Points on a hilly landscape, in no order, each with its height.
A ball rolls from a point to the lowest of its 2 nearest points, and stops where none of them is lower. Distance is the straight distance between rows; heights are no part of it.
vove: [  0 -34  -5  25  -5  -5 -14   4  13  15   0 -27  -5 -17  23  13  -5  26
 -18 -21 -11 -20   3 -20  14  17  36 -13   2 -33 -10   3  11 -11  35   8]  height 6.6
bap: [-30  36   6  13   4   5 -28   2  -5  -2  -3  23 -21  17  -5   0 -14  -5
   6  40  19  10   6  10 -26 -12 -26  33   7  -2  25 -22   2   7   7  10]  height 49.9
Ruke: [-37  23  28 -10   5 -13  10  -4  -3  14  21 -17  16   9 -18 -14  -6  21
   5  33  11 -13  29  -5  11   1  -3  -3   9  -4  -2 -12   6 -19 -17 -11]  height 32.9
Kalip: [-16  20  19 -11  10  20  -6  -3  33   4  10   5   6   4   8  -3 -15 -12
  13  13 -11  13   7   7 -13  -5 -30  -5   3   0 -16  34  22  13 -17 -14]  height 60.4
ver: [ 35   9  21 -12  -1  -2   8  -7 -33   6  -2  25 -26   9   8 -33  -4  11
 -14  33  31 -14  19  -6  16  11 -29  18  34   3  -3 -14  -6   8  14 -10]  height 41.7
Sivi: [ 13 -28   4  -8  -9 -20   3  -1 -19   7  -9 -27   8  -7 -18 -30  -1  27
 -10 -17   8 -14  19  -1  21  10  13  -2  21   4  -9   0  -7   5  28 -12]  height 64.9
gel: [ -5 -14 -15  -7  21  24  -7 -11  38 -15 -11  30 -15  12 -22   1   7 -12
  11   8  -1  -2 -25 -12  -5  -4 -41  12  20  21   2  15  29  37 -25  13]  height 50.4
Lum: [  7  14 -13 -20   3  15 -14 -12  -9 -20  -3  38  11  32   4 -13  -3  -1
  20  18  25  -1 -11  13  -8 -15 -41  -5  18  -8   9 -22 -15  18   3 -13]  height 62.0
Masit: [ 20   5 -16 -15  -4  25 -19  -9  17 -11  -5  48  17  24   5 -17  18   2
  21   1  15  -2 -20  -8  -7 -19 -39 -36  10   3   5 -11  -2  21  -2   6]  height 60.3
lefim: [-20   7   7   5  13  -1   5 -23   3  -6  20 -23 -13 -13 -14  -3   0  26
 -34   2   0  -4  28 -18   4  26  15 -22 -13   1 -24   5   5 -20  11 -18]  height 30.3
Lasu: [ 42  -6  22  -8  -4 -17  -3  -2 -29 -26 -20   5 -35   1 -15 -21  14   7
  -1  10  16   3  19  -7   4  -3  -4  -8  20  32  11  10 -13  32  -6  -1]  height 49.0
vibu: [  0  33 -14 -22  15 -14  40   0 -61  -2   1  10   3   3 -16  -4 -19 -24
  14   2  20  27  -3  30  -7  -2 -18  27  -6   5   6 -17 -21 -12   8  -4]  height 53.5
zopo: [ 28 -19 -27   5  12  11   5 -22 -25   9  34  -1 -15 -29   5  11   5 -15
 -28 -11  -9  30  -7  -4   9  24  21 -14 -13 -17 -19   5 -14   3   5 -15]  height 41.9
kuvo: [ 14   8   9  -2 -10  31  -9   6  17  -4  -7  35  23   7  -2  -4  14 -12
  33 -14  -5   8 -25   3 -13 -27 -33 -30 -10   2   7  -1   5  31 -28  12]  height 58.3
Sepo: [ 26 -14  -1   5  -9  -3  14  12 -19  26   4   0   8 -31   9  -8  13   5
 -14 -19   5   6  -2   5  -2  11   7 -11  -7 -34 -28 -12  -4 -18  35  37]  height 42.7
zonev: [ 38 -44  -2  13 -11 -11  13 -11 -24 -10   1  -6  -7 -26  14   2  30   2
 -11 -22   0  25  -5   3  15   9  28 -28   5   1  13   0  -6  30 -10  23]  height 57.7
Veton: [ -5  15 -12 -23 -11  -2 -19  37  11  24  -9   5  -8  15 -18  -3   6  18
   4 -12  19   3   5  17 -15   7 -27  -6  -4  -1 -21  20   7   5   2 -13]  height 68.2
Tul: [ -2  26 -43   3   1  16   0  23  -7  -5  -7  10  26  -3   6  -5  -1 -30
  -5 -18  16  24 -12  12  -9  -7 -11   7 -18 -21   2 -29 -18  -4  12  -7]  height 20.2
lukom: [ 23 -12 -25 -18 -19   5 -11  25 -34   4 -19  15   1  11  14   3 -28 -12
   5  10   8  10 -11  27   2  -6  -9  70  25   7   1 -11 -21   3  12 -35]  height 32.6
tulel: [ -9 -27 -21  -5  16  30   7  -8  51   7  -2  19 -12  -4   1  10   0 -11
   3  13  -5  -8 -37  -1   6  -3 -41  16  25 -12  -3  40  29  26 -45  14]  height 47.3
Kize: [ 15  19 -12 -10  -1  -6  32  -5 -12  24  16  15   5  -7   7 -10   8  -8
 -11  -3  18  10  -7  -4  -3  10  -2  -7 -12 -44 -16 -22   0 -37  21  37]  height 38.9
zirod: [  6 -18 -34 -17 -15   0  -3   9 -35  -4  -2  -3  14  11  19  -1 -13  -7
  16   5   5   4 -25  21  18 -17  -3  49  19  -1  14 -22 -26  16  12 -46]  height 26.4
kive: [ -5 -12 -14   9  11  21  -1 -25  11 -11  23  11  13 -23  15   4  18 -17
   3 -25 -16  11 -34  -6   4  -6  14 -34 -14  -4   2  17  -2  20 -14   3]  height 53.8
mago: [ 26 -25 -27   0 -11  -5 -11   4 -10  -3  -9  11   5  11   2 -16  11  -7
  10 -21  11  12 -14  16   3  -5   7  -4   5   1   5 -14  -8  24   4  -4]  height 14.8
Lefe: [ 28 -45   3  -2 -11  -4 -12  -6  11   6 -16   2 -26  10  17 -22  20  21
 -24  13   5  -9   3 -35  25   1  10  23  32  -6  -4  -5   3  13   8 -16]  height 30.4
ruz: [ -5   0  22  -4   5  -5  11 -22  24  18  17 -11  19 -22  18  -8   4  17
   2  -8 -22 -20   0 -18   8   5   7 -39   7   2  -9  43  10  12 -21 -11]  height 23.1
Fuma: [-27  21  -2  -3  18  19 -11   9  12  13  11  17 -43  -1  -2  17   4  -9
  -9   9  -5   4  -9  11 -18  12  -6  13 -12   2 -10  14   6  -3   1  14]  height 57.8
guvi: [-12   2 -14   9  20   7  11 -10  -6   8  27  -8  12 -46  28  14   0   4
  -3 -32 -15   6 -30   8 -11  14  27 -46 -10 -10   0  23  -9  -3 -17  -4]  height 50.5
Fibiz: [-12  49  -5  13 -14   6 -11  37  23  -2  -9   5  13  -3  12  31  -4 -30
 -22  16  -2  10  -8  10 -18 -18   1  19 -28 -23  -3 -15   7 -30  10  14]  height 22.1
vuso: [-37  19   7 -26   0   4 -10   3 -18 -12  -6  -6  13  26 -30  17 -37  -1
  27  14  12   9   3  28   2  -2  -4   8  -1  26  15  11 -20   6  -4 -40]  height 61.5
Kiz: [-37  15  19  -9  18   5   5 -20  -7   2  20   6   4   8 -14 -19 -12  12
   2  45  15  -6  16   4   9 -10 -19   5  27  -1   1 -15  -3  -1 -21  -2]  height 34.6
kupin: [  5 -13  -2   4  -4  36   1 -10  30  -8   3  31  11  -7   0   0  19 -10
  18 -21 -19   2 -34 -13   3 -14  -9 -30 -11  10  10  17   7  24 -23  20]  height 56.3
Pomi: [  0   7 -25  -4  22  11  18 -18 -27   8  40  -3  -3 -33   7   4   5  -3
 -19 -16   3  25 -14  22  -8  22  10 -32 -11 -15 -18  13 -22 -12  -4  -2]  height 46.9
Sib: [ -4   7   5  -4 -20 -11   7   7  28  24   3 -24  11  19  24  -2 -31 -11
  32 -14 -22  -2  -3  21 -32  -1 -30 -17  -8   0   4  39  26  10 -13 -20]  height 29.0
rar: [ 38   0  14  24   8  11  -9 -12   9  -9 -17  30 -15  16  10 -18   6 -10
 -15  13  15  14  25 -19 -10  -5 -10  31   1  16   7 -34   4  -9  25   7]  height 46.8
pip: [-26  10  -6   8   1  -9   0   0 -15 -29   2 -24  -5   3 -19  13 -10  -9
  -1 -20   2  19  16  11  -3  12  29   0 -23  18  -1  -3 -14  -5  -3 -28]  height 36.2
zuton: [  2  10 -20  12   6  13   7   5  19  -1  20  -3  17 -24  17  16  -1 -19
 -13  -4 -16   0  -9 -13  -1  10  23 -20 -40 -39  -1 -12   3 -50  19  26]  height 32.4
totis: [  7 -24 -29  -9  -6   1 -23   7  31  11   8  -7 -15   5 -12  -1  18  15
 -11 -23  -7 -18 -22 -26   5  23  -5 -32   5  -1 -20  21  38  10   2 -15]  height 48.7
zib: [-18  10  22   2  13  11   8 -26  22  12  28 -12  12 -23   2  -2  10  14
 -23   7 -18 -27  15 -26  14  16  13 -33 -11   2 -11  28   7 -11  -9   0]  height 26.1
fupi: [ 34 -12   4  20   3   6   0 -20  -1 -20 -15   9 -11  -4 -10 -25  14  -8
 -26  13   0  19  29 -30   6   5   7   6   6  24 -10 -16   0  -3  16 -11]  height 51.8
sol: [ -2  -6  -5  -6   3  26  -8 -25  34  -8  21  15  11  -3 -16 -23  30  -3
 -24  -3  -9  -3 -12 -30  12  10 -10 -25   5  11 -23  14  -3   3  13  12]  height 41.8
nuvek: [ 37  11  -5  22   3   4 -14   2 -15 -15 -25  38 -13  24   4 -18  -9 -23
   2  10  21  24  14   6 -16  -3 -11  23  11  20  13 -28   4   2  12  -6]  height 42.8
lisu: [-29 -17  12 -26 -23 -21   4   4  -1  17  13 -18  14   9   3  10  -9  26
  17  20   3 -25  -8  16  31   7  11 -15  29  -7  25  26  -7  11 -24 -11]  height 28.7
fonaf: [-32  29   4  -5   9  45 -20  -7  32   0   9  30   7   2   0  -5 -17 -22
   5  21   1  22  -4   2 -23 -18 -36  23   2   1  -3  27  15  13  -4  -8]  height 57.5
Ruzup: [-13   6   7   8 -24 -13   0  23  34  25   6 -13  10   7  38  26  -6 -27
  23  12 -29  -4 -39   5 -11 -24 -14  -1 -10  -3   9  17  21   6 -39   4]  height 36.0
Fedot: [ 12  -2   4  24   3  -2   5  -9   1 -28 -19  -3  25   8 -15  -8  16   6
  18 -13   2  11  19  -5  -1 -24  13  -7 -12   7  11 -37   2  -7  -2  12]  height 61.9
ronen: [ 32 -26  11  -3 -17  -8 -15  16  -6  13 -25   0 -18  18  21 -16   1  22
  -6  16  19  -8   9 -13  13  -7  -1  43  43  -2  -2  -5  -5  12   9   0]  height 35.2
gal: [ 10  28   2  18   6  -4 -23 -12 -23  -4 -15  45 -33  17   9 -15 -24  -5
   2  31  16  15  13   4 -24   4 -23  31   7  19  26 -16   6  23  13   5]  height 46.5
kolig: [ 46 -15   9   9  13 -11   7 -29 -22 -15  -2  -9  14  -1  -9 -36   4  -1
 -23  12  24  31  23 -46  10   6   4   7  10  12 -25 -19   6  -9  12  -9]  height 56.0
vurel: [  2   9 -13 -23 -17  -6 -27  34   1  12  -9  13   4  36 -15 -13  -2  19
  14   8  30  -8   6  13 -24   0 -43   8  15   2  -4  10  -2   4  27 -19]  height 65.8
Ligel: [ -5  13   4  12  14   0  15  -3   6 -20   6  23  -1 -27  13  29  21 -34
   2   7 -33 -10 -29   7   4 -23  26 -17 -27   3  12 -11 -10 -14 -22  47]  height 55.6
siv: [ -9  20  15  -5  19  17  10   5  20  23  15   2 -32 -27  16  30  10  12
 -14   6 -19 -27  -4 -13  -5  23   2 -12  -4  -1 -20  40  16 -18 -19  30]  height 18.7
Paze: [ 20  -5   0 -17 -11 -12  15   0 -23   3  -6  10  17   7  -4 -29   6  17
  12   7  24 -22   4  11  12  -9 -10  -9  19 -14  13 -24 -16   0   1  19]  height 45.2
Zis: [ 33   2  -6  -9   3 -11  22   2 -55   3  -4  22  -7  -3  -2 -15  -3 -18
   8  -7  17  18  12  28 -10  -3  -7  21   2   0  -1 -22 -23 -13  -7  11]  height 50.6
vod: [ 32 -33 -11   8  -2 -19   0  -4 -10 -29  -8  -5 -18  -4 -15   6  31   2
   7 -35  -7  22 -14 -11   3   4  15 -36   4  24  16   1   7  42 -20   9]  height 54.2
bemer: [-19   0   5   8  -3   9  15  -7  39  14   8  -3  -4 -10  33  23 -13 -34
  27  24 -30  -8 -39  10  -8 -21 -34  22  13 -12  12  33  28  12 -50   9]  height 40.2
naka: [  3 -23  -7  -7 -25 -18 -12  30   9  13 -11 -19  19   4 -10   4  -5  35
  16 -29  -3 -23  -9  16   1   2  15 -10  -1   5   3  19  11   9   7 -11]  height 17.5
fuzab: [ -9  11   0  11   9 -24  22  11 -31 -19 -16  -9  20  14  -2   4 -20 -15
  16  13   6   5  -4  17  -4 -35   2  57   6  -2   3 -38  -9 -24  11   9]  height 59.6
zatu: [  2   1   5   8  -2  11  -1 -11   5  -5  -5  22 -25  10   5   0  19  -8
  -9   8   3   1  -1  -3  -4 -13   7  13   2   0   7 -25  -3  -3  10  16]  height 50.9
negi: [  5  35  14  -2  -9 -13  12  18 -18   7   5 -16  42 -16  -9   1 -13  -7
  -2 -21   4   9  29  20 -15  17  -1 -33 -34  -3 -10  26  -8 -17 -12 -12]  height 10.8
Funob: [-10  13   6  -2   1  11   7  -6  10   0  10  23   0  -8  12   9  18 -18
   2   8 -11  -5 -25  14  -1 -10   6 -13  -7  -2  10 -16 -13  -3 -18  28]  height 53.6
Baza: [-33  45 -12  10   7  28 -35  -1  17  -7   5  37   1  15  -2   7 -10 -27
   0  29  18  29  -8  -4 -26 -16 -39  36  -1   3  26 -14   3   5   5  -9]  height 53.4
bisat: [  2   6  13  16 -16   0   3   2  35  21   0 -21  14  12  27   7 -11 -21
  40 -18 -36 -11 -20   8 -21 -24 -28 -17 -12   6  12  17  30  17 -25  -2]  height 32.5
davu: [  1 -16  20  15  -2 -16  -3  -1  -4 -12 -30 -16  24  16  -5  -1   4  20
  21  -4   4  -8  22   8   3 -26   9  18  13   2  14 -34  -4  -6  -3  16]  height 60.9
lozup: [ 26   4  24  -5   1  -6   4  -7  -6 -18 -12   5 -53  -2 -16 -33  22   4
 -30  13  -2  -6  -3 -35   8   6  -6  -7  30  25   6  20  -2  23   5  10]  height 45.4
Tob: [  2 -16  -5   5  13  10   5 -25  -9   3  29 -21 -29 -21  -3   4   3   5
 -26  -4  -9   5  24 -16  16  34  28 -15 -20 -12 -16   7  -3 -15  23  -7]  height 35.1
dep: [-25 -19   9 -15  -9  -9   6 -12  25  21   2 -18  17  -2  25   4  -1  24
  14   3  -7 -17 -13  -7  14   3   1 -31  19  -5  19  44   8  20 -35 -11]  height 26.2
dera: [  4 -26  14 -17 -15 -21   7  -3 -22  -8 -18 -23 -13   6 -24  -4  -8  33
   6  -2   0 -17  19  15  26   5  17   0  18  22   9  13 -10   9  14 -17]  height 67.7
Zuv: [ -9  19 -12  -2   7  10   6  -7  12  19  19   2  16  -4   3   0   2  -4
 -18  -1  15  -1  -2  -1   2   4  -3 -20 -17 -37 -11 -15   0 -32  18  14]  height 36.3
Binet: [  2 -25 -23 -12 -12  -3 -15  15  13  -6 -14  10 -11  26  -1   3  10   6
  25 -13   2  -8 -27   5  -1 -13 -13  -1  11  -7  24  -7   2  34 -24  -8]  height 8.7
siti: [-31  18  -2  12   9 -15  11  13 -10 -26  -7 -17   9  -6  18  25 -10 -18
  -1  18 -12   6 -15   4   4 -33  19  30 -10 -14   5 -46  -4 -13   4  11]  height 60.0
zagav: [ 12  18  27   1  -8   4   2  -2  21  26  14   1  33 -12  19 -18   3   4
   5 -16  -9  -5   3  -5   0   7 -18 -50  -8  -3 -19  29  10  15 -10  -4]  height 19.6
vola: [-21  13  -9  13  13 -15  27  -5  -1 -23   7 -11   3 -25   9  31   9 -34
  -6   8 -29  -1 -28   1  11 -22  26   0 -27 -11   7 -30  -5 -21  -3  30]  height 57.4
miv: [ -4 -26  10  23   0 -24   1   1 -17  14 -17 -19  40  11   2  -1  -8  14
  10 -26  -4 -11   9   0   9 -15  17  11   8 -19 -10 -16  -3 -14  25  28]  height 58.6
kenin: [ 27 -59  -7   7  -9  14 -19 -11  32  10  -1   2 -27   8  18   5  17  -2
 -25   3 -18  -6  -1 -44  26   7  24  21   2 -13   5  -2  11   4  19   7]  height 22.9
Vop: [-13  24  23   6 -12 -30  12  21  -4   7  -5 -23  32 -11  -5  14 -19  14
  13  -8   0 -15  29  21 -17   7  31 -14 -27  10  -5  13  -3 -25 -11  -9]  height 15.3
Pon: [-34  38 -15  -4  17  13   4   5   2  -7   8  -4  18  -3   7   6  -9 -30
  -4   2  -3  20  -8   7  -6  -8 -16  13 -14  -2   5 -15 -10  -8 -13 -16]  height 26.9
bek: [ 40 -30  -3   4  -4 -27   2 -11 -37 -13  -2 -29  15  -7 -19 -41   1  18
 -19  -3  13   9  18 -26  10   9  14 -11  23   7 -20  -9   0  12  30 -13]  height 60.8
muvog: [-21  26 -10  -2   7 -20  26  18 -46 -12 -11 -10   7  -3 -10  14 -20 -28
   8   4   6  23   4  29  -8   0  -1  48 -10  15  11 -26 -15 -15   7  -4]  height 56.4
gilap: [  8 -19 -12 -22 -12  -5  -8  25   4   9 -12 -13   3  18 -15  16  -8  13
  34 -16  -4 -18 -15  18  -6   3  -8 -14  -3  10  14  19  11  29 -31  -9]  height 12.9
Dok: [-42  21  -5   5  14  19 -24  14  25  16  17   1 -23   7   6  32  -8 -15
 -12  26  -7  -2 -10  -1 -12   4  -1  32 -11  -5   2   4  11 -19  -3  -8]  height 61.3
Nopa: [  1  16  -1  -8 -13  -9  12   8  15  41  14 -13  28  -4  26  -8 -20   3
  16 -26 -12  -5  -3   8 -20  15 -17 -38   0  -4 -16  49   9   6  -6 -33]  height 24.3
pelib: [-17  -4 -10  -9 -19 -14 -11   6  -9   3  -5 -25  26   9 -26   1 -21  29
   2 -15  10  -2  24  27  12  14   8  23   5   9 -10  11   0 -26  26 -31]  height 46.2
rav: [-20  -2 -16 -44   7   3  -6 -14 -29 -14   1   6  -3  23 -30   6 -32   4
  21   8  16   6  -8  29   7   5 -10   2  14  18  -6  12 -24  11  10 -47]  height 63.3
Nopi: [ -4   2   4  -8   7  15 -11 -22  23 -17  15   8  -5  13 -19 -28  27   7
 -22  18   5 -18   4 -38  10  -6 -16 -12  19  22  -8 -11  -1   5  18   2]  height 38.7
satuk: [ -8 -36   3  23   5 -14  -7  -9 -22   9 -10 -26  24  14   6   1 -22   7
  -1 -28  -3   2  14  -3   8   2  26  26   3 -15 -15  -3  -5 -18  28 -13]  height 55.7
kat: [-12  13  -2 -22  -3  -3   4  20 -34  20   4  12 -34  -2 -22  15 -27   5
   1  -3   5   6  -7  49  -6  21  -5  30   1  20  -3  25 -18  -4  17 -18]  height 55.1
Lokin: [-14  10  16 -12  19   9 -10 -33  16 -18  13  11  11  20 -19 -27   7   4
  -2  39   5  -9  16 -20  15 -20 -31  -9  30  11   5  -9   3   8  -9   0]  height 36.4
tebir: [-21  -5  20  31   6   2  -6   2  19 -14  -9 -16 -14   7  -4  22   0  -9
  -6   9 -19  -1  27  -5  -5 -18  36  33 -18  -5  -2 -23   8 -35  20  18]  height 46.0
Tufaf: [ -8  -9  -2  20  12   1   5  -9 -14 -16 -11 -26  -4  11   4   7 -16 -19
 -11 -10 -12  20  15  -5   4  -6  30  36 -20 -13 -13 -25  -3 -23  20  -9]  height 50.8
Zaga: [ 11   4  15 -25   1 -12  19 -16 -41   6   5  25  -8  16   9 -18  -7   5
  12  36  39 -19   6  15   9  -4 -30  17  37 -12  11 -25 -15  -2   1  16]  height 43.6
mamuv: [ 32 -19  -8  26  -4  -3   8   5  -8   5   6  -7  32 -21   1 -12  11  14
  -2 -43  16  15   6 -13  -7   5   5 -20 -11 -28 -19 -22   6  -9  37  27]  height 47.0
bis: [ 21 -10  -3 -20   9 -15  -1  -3 -16 -29 -18   5 -19  11 -19  -5  16  14
  23 -15  11   1  -8   5   2 -13  -5 -33  18  22   4  10  -3  38 -11   9]  height 51.7
Lafek: [  8  15  13   9 -14  -9  -5  12   0  11   6  -9  54 -11   2 -18   2   4
  15 -23  -4   2  15   4  -8   4   0 -53 -15  -6   1   8   4  10  -1  -5]  height 15.7
Maza: [ 16  -8 -18 -29   3  -1  -1 -11 -40   2  -1  21 -24  12 -12  -8 -19  -1
  -5  -1  12  17   9  18   3  18  -6  11  24  17 -17  11 -30  19   6 -45]  height 62.3
Pugot: [ -5 -12   9 -17  11   8 -11 -15  18 -29  -5   8 -33  15 -23 -25  19   2
 -23  20 -12 -19 -17 -40   6   6 -25   4  35  37  -5  19  13  24   5  19]  height 42.0
rofon: [ -8  15  20   6 -12   5 -17  17  31  10  -3 -18  21   1  -9 -11  13  22
  -7  -2   2 -13  22 -22   4  -5   5 -16 -16  -1  -8  -5  16  -1   4  -2]  height 57.6
lup: [ 10 -24  -5  21 -15  -4 -10  22   3  -3 -21 -26   1  -7   7  11   4  22
   8 -44  -9   0   3   3 -11  -3  29   1 -18   0 -13   1   6  -3  11   6]  height 23.8
padug: [  1 -10 -11   0   5  14   0  -2   7  17   9  19 -45   5   9  12  12 -14
 -17   0  -8  -1  -9   3   2  12   3  15  -5  -9  -4   4   1   1   4   4]  height 54.3
ribeg: [  5 -18 -16  17   3  -1 -10  12  39   4 -11 -20 -12  -2 -14  22   8   6
 -10 -12 -24 -25 -10 -34  -4  28  -4 -23 -13  13  -8  23  31   7 -27  -3]  height 52.2
Tetid: [  1  38 -20  11  -6  18  -3  22  17   0 -16  20   9   9  -4   5   8 -28
  -7 -15  15  20   4   4 -20  -3  -9   7 -21 -18   3 -28  -8 -20  16  19]  height 13.6
fer: [-35  20  29   7  16  -5   3  -2  22   0  15 -16 -24  -6   0  32   2   5
  -8  27 -22 -30  15 -11  -9   9  36   2 -14  11   8  18  14 -27 -17   2]  height 18.8
guli: [-32  35 -16  -4  18   7   2  -3 -11 -14   5 -10   5   1 -14   5 -19 -19
  -8 -14  10  28  17  12  -6  16   7  -9 -17   5 -16  12 -15 -10  -7 -28]  height 32.0
mog: [-40  25   0   8   7  20 -23  11  39  -1  17 -21  -3  11   9  31  -6 -25
  -4  11 -18   1   1 -18 -20  -4   1  18 -33   7  12  13  10 -14 -15 -32]  height 65.3
Zerog: [ 32 -20   8  10 -15 -12  20  -8  -9 -12 -17   6  -4 -17   9 -10  34   5
  -7 -10   2   7  -5  -2  16 -11  12 -22   9  -6  23 -12 -12  18  -6  49]  height 58.0
vav: [-10 -16 -27 -18   8  16 -24 -16  42  -1  19   7   0  10 -13  -4  16   3
 -20  -8 -13  -1 -16 -35   1  17 -11 -26  -8   8 -27  17  17   7  12 -12]  height 45.1
Gike: [-42  26   5  -8   8  -7   4   7 -39 -17  -6 -14   1  11 -22   9 -35 -12
  22  18  10  14   8  28  -3  -9   3  30 -10  20  22 -20 -20  -2  -2 -19]  height 59.3
Gifud: [  7   7  22  20  -3   6   0  11  18 -13 -12  -6  17  -3 -18 -23  25  17
  -4  -3   7 -10  18 -23   6 -18  -7 -12  -7   5   0 -31  11 -15   9  21]  height 59.8
tef: [ -6  -8  18  28   3   2   2 -19  21 -26   7  -8  -4 -16  -6  18  31  -4
  -2  -4 -22 -10  12  -8  12  -7  41 -15 -27  12  23  -8   3 -12 -15  40]  height 39.3
sibu: [ -5   2   5   4  -5  -1 -14  19  32   8  -5  -7 -17   5  -4  14  13  15
   3  -7 -14 -25  -6  -9  -4   0  -1  -7 -12   7  -3   6  21   2 -24   8]  height 54.7
radun: [ 29 -28   7  39   2  -7   4 -12  -9 -14   7 -23   6 -28 -16  -9  14  17
 -17 -22   6  15  17 -29   9   4  17 -22  -9  -5  -5 -15   6  -1  35  18]  height 51.5
gita: [ -7  -2  12 -14 -13 -13  -2  11 -30   8  -9  -2 -16  11 -22   7 -17  13
   7   0  13   0  23  36  -2  10   8  30   8  13   2   4 -15  -6  13 -20]  height 51.3
kabe: [  9 -47   8  16  -6   5 -15  -3  15   7  -9 -18 -20  -7  27  16   3  10
 -20 -14 -33  -9  12 -30  17   5  32  14 -11 -29  -6  -1   6 -14  25  15]  height 14.6
lal: [ 12 -18 -29  -9  -7  -1   7   9 -23   3  -2  11   0   5  22  -3   3 -22
   4 -12  -5   6 -34  22  10 -15   1  18  11  -9  20 -30 -20  26   0 -18]  height 20.5
vuzab: [ -8  48  -4   7   3   8   7  24  21   5   9  12  15 -17  10  30 -14 -39
 -21  10  -8   8   2   1  -7  -3   3  -6 -40 -30  -6   2   7 -43   0  26]  height 27.8
tup: [-23  21  42  10  -6 -17  12   9  13   9   0 -29  -4  -2   3  20 -13  19
  10  10 -19 -16  23   1 -21   7  22 -10 -17  22   3  21   8 -17 -34 -17]  height 19.2
nilov: [-27   0 -11  -1  -4 -17   5  -8 -22 -18  -4 -38  27   9 -33   0 -28   7
   5 -13   9  12  14  23   7  10  21  19 -12   6   0  -4 -14 -25  12 -43]  height 41.3
regu: [ 41 -11   1  -7  -2 -21  27  -5 -48   7   0  -1  20 -12  -9 -29   4  11
   8  -8  24  13  14   2   8  -2  -4   1   6  -3   3 -18 -16  -3  11  14]  height 47.5
rarag: [  3 -24  -7  24 -15 -20  -3  16  -4  10  -1 -27  16 -33  10  18  -5  32
  -8 -34  -2 -22   9  -9  -7  23  41 -23 -17 -17 -11  18   8 -11  27  -4]  height 15.1
tozor: [-17   5  11  -9   8   6   5   2  24  14  19 -10 -39 -14  10  25  12  10
 -21  21 -24 -27  14 -12   1  23  18  -1 -12 -13  -2  13   3 -33  12  35]  height 14.7
kif: [ 22   3 -14 -30  -7   3 -15   4 -21 -12 -12  30   2  37  -9  -2  -9   8
  24  17  39 -11   1  28  -7  -5 -38   7  17   4   8  -8 -18  14  23 -24]  height 63.5
pap: [-21  -8 -20 -15   5  18   8   7  27   3  -4  -3 -12  -4  20  17 -13 -19
  24  13 -11   0 -47  11   0 -10 -30  16  16 -12   7  40  19  27 -61  -5]  height 43.8
Rak: [-12   7   9  23  11  13   6  -7  14 -12  10  -3  11 -22   3  15  11  -8
  -7  -3 -19  -4  11  -7  -8  11  26 -22 -43   0   6  -1   1 -29  -8  14]  height 36.5
kov: [ 42 -17   7 -18  -2  -4   3   2 -23  16 -19  31 -16   2  19 -30 -10  10
 -16  30  32  -9   8  -8  13   9   0  37  37  -4 -11  -9 -12   3 -12 -13]  height 39.1
vuse: [-11   5  -5 -25   7  -1  10  -5 -38  23   8  13 -45 -10   1   9 -21  -2
 -11   3   1  12 -11  31   1  21   2  20  19   7 -15  19 -30  20  -5 -20]  height 58.8
lason: [ 25 -21  13  18  -7  -8  14 -23  -8 -15   2 -11  13 -24  -7 -24  33  14
  -7 -14   7  -3   0 -34  29  -4   7 -28  12  -2  17 -29   6  13   4  32]  height 55.5
Kofu: [-34   8  16 -18  -7 -28  19 -11  -8  26  19 -20  26 -14  -9  -5 -16  25
  12  14  10 -20   4   7  24   8  14 -20  12  -9   2  -1  -7 -19 -18  -4]  height 31.0
bif: [ 40  -7  -7  -4 -10  -5 -15  21 -31  -6 -32  32  -8  20  19  -7 -22 -14
  15   6  19  11   3  20 -13 -11 -15  54  15  16  14 -17 -15   8   1 -18]  height 37.8
git: [ -3 -21  14  29   0  -2  -2   7  22 -24 -13 -13 -20  -9   3  35  14  -7
   5  -7 -35  -9   6 -11  -6 -14  41  17 -31   1  10 -12   8 -21  -1  35]  height 42.2
Zes: [-16  16  21 -15  12   8  10   2  18  16  -7   6 -33 -20   4  -3  15  26
  -3  13 -10 -24  -8   2  -3   9 -19 -14  21   3 -11  38  17  15 -32  32]  height 22.5

Call two points neighbours if one is among the 2 nearest of the other. Go from one point of each pair to the other, from neighbour to neighbour, staying as low as possible. Name the highest point that can't be avoided.
vove, Binet -> lup
tozor, vove -> Kalip
vove, zatu -> siti
tozor, Tetid -> Zerog
tozor, negi -> tup

Where does a ball stop that starts at each point below?
rav -> vove
Zaga -> vove
pap -> negi
pelib -> Tetid
